Each row is a point on a landscape with many valleys, with its height.
From any point a ball takes the steepest step (drop divided by distance) to one of its 2 nearest points. It stops when none of these is lower. Distance is the straight distance between rows; heights are no part of it.
nono (h 152): [ 84  85  98 107 112  86  86 109 121  83  95  96  83  99  94 133 140  95
 130  88  55  43 130]
Kem (h 123): [133 104 102 107  64 137 108  86  94  60 102  92  65  78  86  95 134  83
 106  59 117  76  76]
nuzaz (h 517): [ 90  95 119 104 109  91 130  96 146  82 132  63 103 101  46 115 133 118
 119  80  73  68 110]
Lofed (h 117): [ 80  87 108 124 120  76  94  67  53 125  71 106 120 116 127 101  63 108
  73 120 133 108  90]
Zeli (h 216): [ 85 113 103  69 104 128 114 110  85  98  97  90 135  76  92 121 120 121
 102  74 110 156  81]
soga (h 183): [127 109 120  82 104 129 103 117 117 103 101 110  82  86  96 100  87  77
  81 141 122 151 108]
Dalis (h 243): [110 110 105 122 140  62  89  68  96  87  78 113  69 118  90 134  93 122
  90  81  97  25 115]
vili (h 254): [135  96  65 120  98 116 100  74  70  77  71  71  65  86  98 125 100  82
 129  68  83  68  75]
laf (h 371): [ 86  93  72  90  82 112 114 122  71 126 102  89 103  66 121  83 114  71
  85 113 137 137  68]
banat (h 399): [ 83  95  65 114 108  94 101 106  67 131  84  83 108  89 131  92  95  82
  73 132 155 109  54]
buz (h 446): [ 84 104  83  87  86 114 107 106  66 145  68  64 123  90 107 126 133  85
  96  94 129 108  73]
labon (h 179): [132 113  99 117 110  94  91  85 141  87  92 127  86 120 108  91 117  96
 129 103 113  82 124]
Belo (h 197): [ 73  81  56  95  96  68  96  91  51 153  94  88 109 107 119  85  66 108
  68  79 129  86  64]
Logol (h 402): [114 124 108 115  93 120  75  87 102  41 109 119 104  70  34  82  81 113
 135 138  87 107 140]
Zifiz (h 315): [100  86 136  74 156  75 101 118 100 106  98  90  97 114 134 104 133 111
  71  77  76  57 145]
leri (h 207): [107 119 120  72 122 101 103 112 129 114 102  99  96  95 104 128  97  93
  80 134 115 135 137]
ros (h 247): [111  95 122 103  80 104 105  78 112 100 116 110  93  96 108  87 104  87
 112  67 103 131  99]
fivo (h 348): [ 98  94  76  98  76 105 107 124 118  86 107 125  87  65 107  58 101 100
 134 116 111 109  66]
teru (h 611): [ 95 108 145 103 124  81 125 112 143 100 114  82 143  98  72 102 109 100
  95  89 114 129 130]
latif (h 389): [ 84  90  96  93  79 125 103  94  98 109 130  83 107 124  79 101 117 114
 106  60  63 115  96]
Divi (h 89): [107  99 112  81 131  83 102  77 108 119 112  76  94 132 105 133 101 110
  55  83 129  91  76]
gis (h 352): [ 63  92  85  95  90 123 112 118  77 141 121  99  98 126  89 112 125  93
  90  60  61 106  98]
beb (h 153): [104 107 100 115  89 107 123 115  85 112  91  93  85  99 141  78  65 101
 100 121  84 124  81]
Tobo (h 336): [ 80 108 110 103  71 143 105  82  78  46 131 121 100  56  62  65 121 110
 109  81  99 121  87]
Kun (h 154): [118  91  68 144  95 102  87  99  88  76  79 108  48  71 103  79  73  70
 133 140 100  79  79]
mana (h 564): [126  91 135  79 113 104  96 101 122 101  89  70 147  82  65 101 109  86
  88 123 136 156 120]
nize (h 169): [103  97 111 108 107  75  82  54  65 114  71 112 136 102 100 118  71 103
  67 115 171 112  90]
Zor (h 311): [ 80  93  95  93  85  85  99 119 122 103 104 126 103  94 103  72 100 114
 139 116  75 101  87]
Lafi (h 70): [128  95  81 112  76 117 114  86  76  85  91 107  57  81 100  71 116  94
 106  57 127  73  49]
Mudag (h 151): [107  86 112 112 101 116  88 105  86 124  93 108  92  98 117  76  85  63
  79 152 121 145  83]
fam (h 273): [ 78  90 122  89 143  86 110 113 137  91 118  96  98 118 120 117 125 114
  95  87  68  79 145]
deseb (h 236): [108 109 112  85 124  83 109 102 147  95 111  96  87 110 118 114  85 104
  89 111  97  86 148]
Guk (h 190): [131 116 108 135 118  66  91  78 115  88  87 132  71 102  75 119  80  97
 104 113 116  47 122]
vib (h 131): [121 104 106  63 122  96 113  80 120 118 118  65  97  98 105 128 114 102
  72  83 136 116  99]
Minut (h 550): [124  98 128  62  83 122  93 122 106  81  82  89 139  65  72  88  88  92
  89 123 119 168 113]
Beri (h 213): [135  98 114 108  84 102  98  91 118  87 101 131  75  77 103  77 102  85
 127  91 119 110 115]
Mer (h 351): [ 65 112 120  89  95 107  99  77  96  95 142  84 138 117  72 101 124 133
  95  74  72 115 119]
Pakap (h 196): [107 101  89 134  72 118 125 114  90  88 107  97  78  91 121  82  83 102
 119  80  76  99  75]
tori (h 187): [119  97  58 151  99 100  93 112 100  65  72 115  83  61 102 114  99  59
 133 116 106  84  88]
Talit (h 263): [ 55  90  99  86  84  98  98 112 107 101 111 112  89 103  98  91 123 116
 126  96  45  79 105]
kazup (h 182): [ 77  94  79 109  99  70  94 104  86 119 105 135  84 124 148  80  80  92
  89 109  96  68 117]
Lufi (h 164): [ 72 116 104  95 108 121 107 111  99 112  87  80 156  98 102 134 127  99
 101 118 109 150 100]
rasak (h 264): [ 79  76  72  97  98  84  84 111  75 127 113 118  74 133 111 107  96 101
  89  61  74  40  91]
Rino (h 265): [ 84 102  91  83  68 120 131 122  69 104 105  96 122  68  94  86  98 109
 101  60 105 145  82]
savi (h 496): [121  95 101 110 124  87 114  73 153  70 114  51  85  98  77 103 135 107
 130  93  88  61 112]
lefa (h 248): [ 77  74  73  79 106  83  93  94  58 153  73  69 111 128 130 116  83  94
  83  81  99  93  67]
napu (h 172): [129 109 104 107  77 141 116  81  92  20  97  91  98  59  75 106 133  93
 122  67  98  98 101]
vap (h 447): [139 104 129  98 104 110  95 123 141  98 107  84 103 109  56  90  84  95
  94 142  97 134 145]
rig (h 74): [ 96 106  71 115  86  79  99  96  79 114  92 108  66  99 120  73  85 107
 110  92 101  50  60]
kefa (h 287): [ 83  99 120  78 138  73  91  86  81 120  77 105  80 135 132 107 109 116
  76  84  83  56 124]
maged (h 145): [ 99  88 125 109 139  76  99  86 118 107 119  93  92 147 120 125 100  97
  68  86 103  59  90]
noben (h 530): [101 126 127  67  78 117 101 104  95  64 117  99 142  55  66  98  81 116
  85 124 107 147  98]
Dasi (h 112): [129  95  99 129 102  95  82 111 106  99  89 128  54 103  96  88  62  82
 107 148  98  86 100]
neku (h 505): [106 118 124  71  91 105 112 123 132  74 121 105 125  70  79 116 104 118
  98  96 106 123 100]
suru (h 95): [117 106  87 138 110  89  89  85 118  77  97  89  82 112  87 140 126  78
 118  98  89  45 121]
gudar (h 27): [102 120  99  95 111 106 117 109 103 105  82 104  92 119 133 109  98 129
 106  67  75 105  83]
zogi (h 300): [ 83 113  94  94  69 102  96  78 114  85 145 119 125  97  80  88 114 117
 116  87  89 122 126]
lemi (h 587): [ 90 114 148  87 113 100 108 108 122  97 111  72 169  88  46  99 112 110
  86 118 113 133  98]
fod (h 286): [134 105  78 115  83 106 100  65  93  86  91  81  67 113 113 105  91 106
 128  60  82  73  96]
Bemed (h 268): [ 92  81 127  80 113  79  74 125 124 120  75 109 111 121 116  96 105  89
 101 145  76 105 117]
bokas (h 228): [ 94  86  97  89 107  68  69 119 100 123  74 129 100 119 144  88  60  84
  84 146  90  89 131]
gud (h 143): [122 106  87 146 106  94  88  76  92  79  91 115  70  90  94 134  94  61
 114  95 113  61  95]
tamek (h 310): [ 57  99  61  81  84 119 116 119  64 140 113  89 119  94  90 107 120 100
  95  64  92 141  83]
Biga (h 86): [110  92  81  84  90 118 118  99  83 114  98  96  80  98 116  72  99 115
 104  60 115 106  47]
gudal (h 289): [107  98 138  84  69 129 100  78 105  69 122 103 106  67  79  74 113  96
 110  84 108 134 101]
gak (h 73): [163  91 103 118  86 112  73 132 112  85  85 126  63 113  65  79  69  79
 103 126 114 111 121]
kepe (h 425): [ 75  98  59  99 104 111 104 104  67 139  61  57 121  86 137 124 105  75
 111 124 127 110  72]
nuzo (h 372): [ 93 137 102 102  97 102  95  70 104  43 126 104 113  58  54 105  95 129
 143 116  74  94 120]
Nup (h 98): [ 83 112  89 112 113 100 122 123  71 124  77  97  90 125 156  85  77 113
  89  88  71  87  87]
kof (h 245): [ 93 113  95 110  83 123 119 108 108  65 108  98  96  84  85 108 103 119
 133  69  74  99  79]
mudop (h 167): [ 85  84  80  98 131 116 105 133  66 120  85 103  89 151 137 102  94 121
  88  60  50  75  98]
natef (h 231): [123 101 101  59  95 102  92  86 103 108  76 102 117  80 112 101 112  70
  83 118 158 141 103]
Mev (h 142): [ 83  85  89 110  83  67 105 105  73 142  91 108 102 116 117  77  79 100
  84 105 119  75  51]
bet (h 340): [ 81 120  91 100  83 103  86  76 123  66 131 101 116  90  67 108 120 132
 133 101  66  87 133]
labe (h 426): [ 87 112 109 114  73 111 104 120  91  86 111 122 130  84  82  60  85 102
 112 120  96 148  94]
num (h 306): [ 73  67  96  93  92  82  77 123 115 126  89 119 123 111 122  58  90  85
 114 139  76 118  99]
gidul (h 233): [ 67  99 105  83 131 108 106 104  67 136  73 101  91 136 130 110 131 107
  78  79  71  92 103]
luno (h 206): [125  96 111  74  98  84  84  67  72 110  76 116 104  88 114  90  79  80
  71 122 172 119  95]
Tupup (h 198): [ 99  87 134 109 115  90 100 102 120 103 103  97  87 135 137 125  92  96
  88 111  69  72  92]
fena (h 345): [ 67  97  48  91  76 112 123 123  73 134 125  81 103  89 115  81 110  90
  81  85 112 121  72]
deme (h 481): [115 113 110  87  82 111  96 142 136  68 111 132 115  64  66  99  89 106
 117 123 103 125  98]
Vovo (h 627): [ 90  93 127  91 127  72 100 123 153 118 113  93 145 109  81 113 109  80
  94 119  98 123 151]
ref (h 113): [ 83 100  99  95 124 111  90 106 104 125  71  80 138 121 136 143 121  84
  91 135 107 114 112]
nini (h 427): [117 106 115 119  81 119  92 105 130  74 110 107  98  98  63  95  90  93
 122 126  72 109 141]
funez (h 643): [ 86  90 126  82 133  79  81 121 149  87 110 113 120 104  67  92 101 113
 114 129  76 117 158]
poror (h 111): [ 96 101 115 120 109  94  95 100 103 129 100 117 103 119 121 100  94  72
  79 121 126 115  86]
mir (h 344): [ 92  93  85 101 118  82  83  50  65 102 102 112  86 143  93 119  73 157
  66  73 100  50  94]
latul (h 17): [112  94  94  85 108  97  98  77  73 125 102 102  81 123 116 101  93 117
  74  69 130  92  49]
tebi (h 461): [133  95 134  88 105  82 112  97 158 105 134  59 109 111  78  80  90 100
  90 128 104 116 144]
Tum (h 398): [ 89  90  85  98  76 122 104 139  94  95 106 108 119  72 102  61  97  77
  98 137 125 158  93]
bem (h 133): [108 116  86 121  91  83  95  92 105 103  95 124  83 121 126  91 101 104
  96 103 102  56  99]
tik (h 296): [113 122  74 129 116  84  82  50  78  80  91 124  73 129 104 117  89 138
  87  71 113  46 101]
tebe (h 54): [ 80  94  97 110 119  92  89  98  71 134  80 104 121 134 149 111  95  91
  71 126 112  95 101]
Doko (h 210): [ 76  87  93  89  94  87  96 100 104 118 111 105  69 111 104 121 112  94
 117  70  67  59 106]
vem (h 317): [ 90  78  61  81  95  85  82 100  52 143 108 106  96 154 102 110  78 117
  55  59  83  51  90]
Tesol (h 214): [121 117  82 125  74 135 111  90  82  59  88  79  83  68  83 122 109 101
 138  77  70  95  96]
kenad (h 455): [ 97 112  96 122  67 117 102 139 101  57 112 133 115  59  70  74  77 121
 124 129  85 117  97]
gaded (h 477): [136 104 129 100 101 104 116  87 160  73 132  65  92  92  83  95 106 112
 112 119  93  95 120]

For each start below, name the point where the ball stops.
gudal => rig
gaded => zogi
Zifiz => tebe
mir => suru
num => rig

Call two points neighbours if one is among the 2 nearest of the other. Go from one point of each pair to the other, from neighbour to neighbour, staying as low as possible. Name the highest point that can't be avoided.
tebe and Divi => leri
gak and zogi => latif
gak and suru => tori
latul and Lafi => Biga
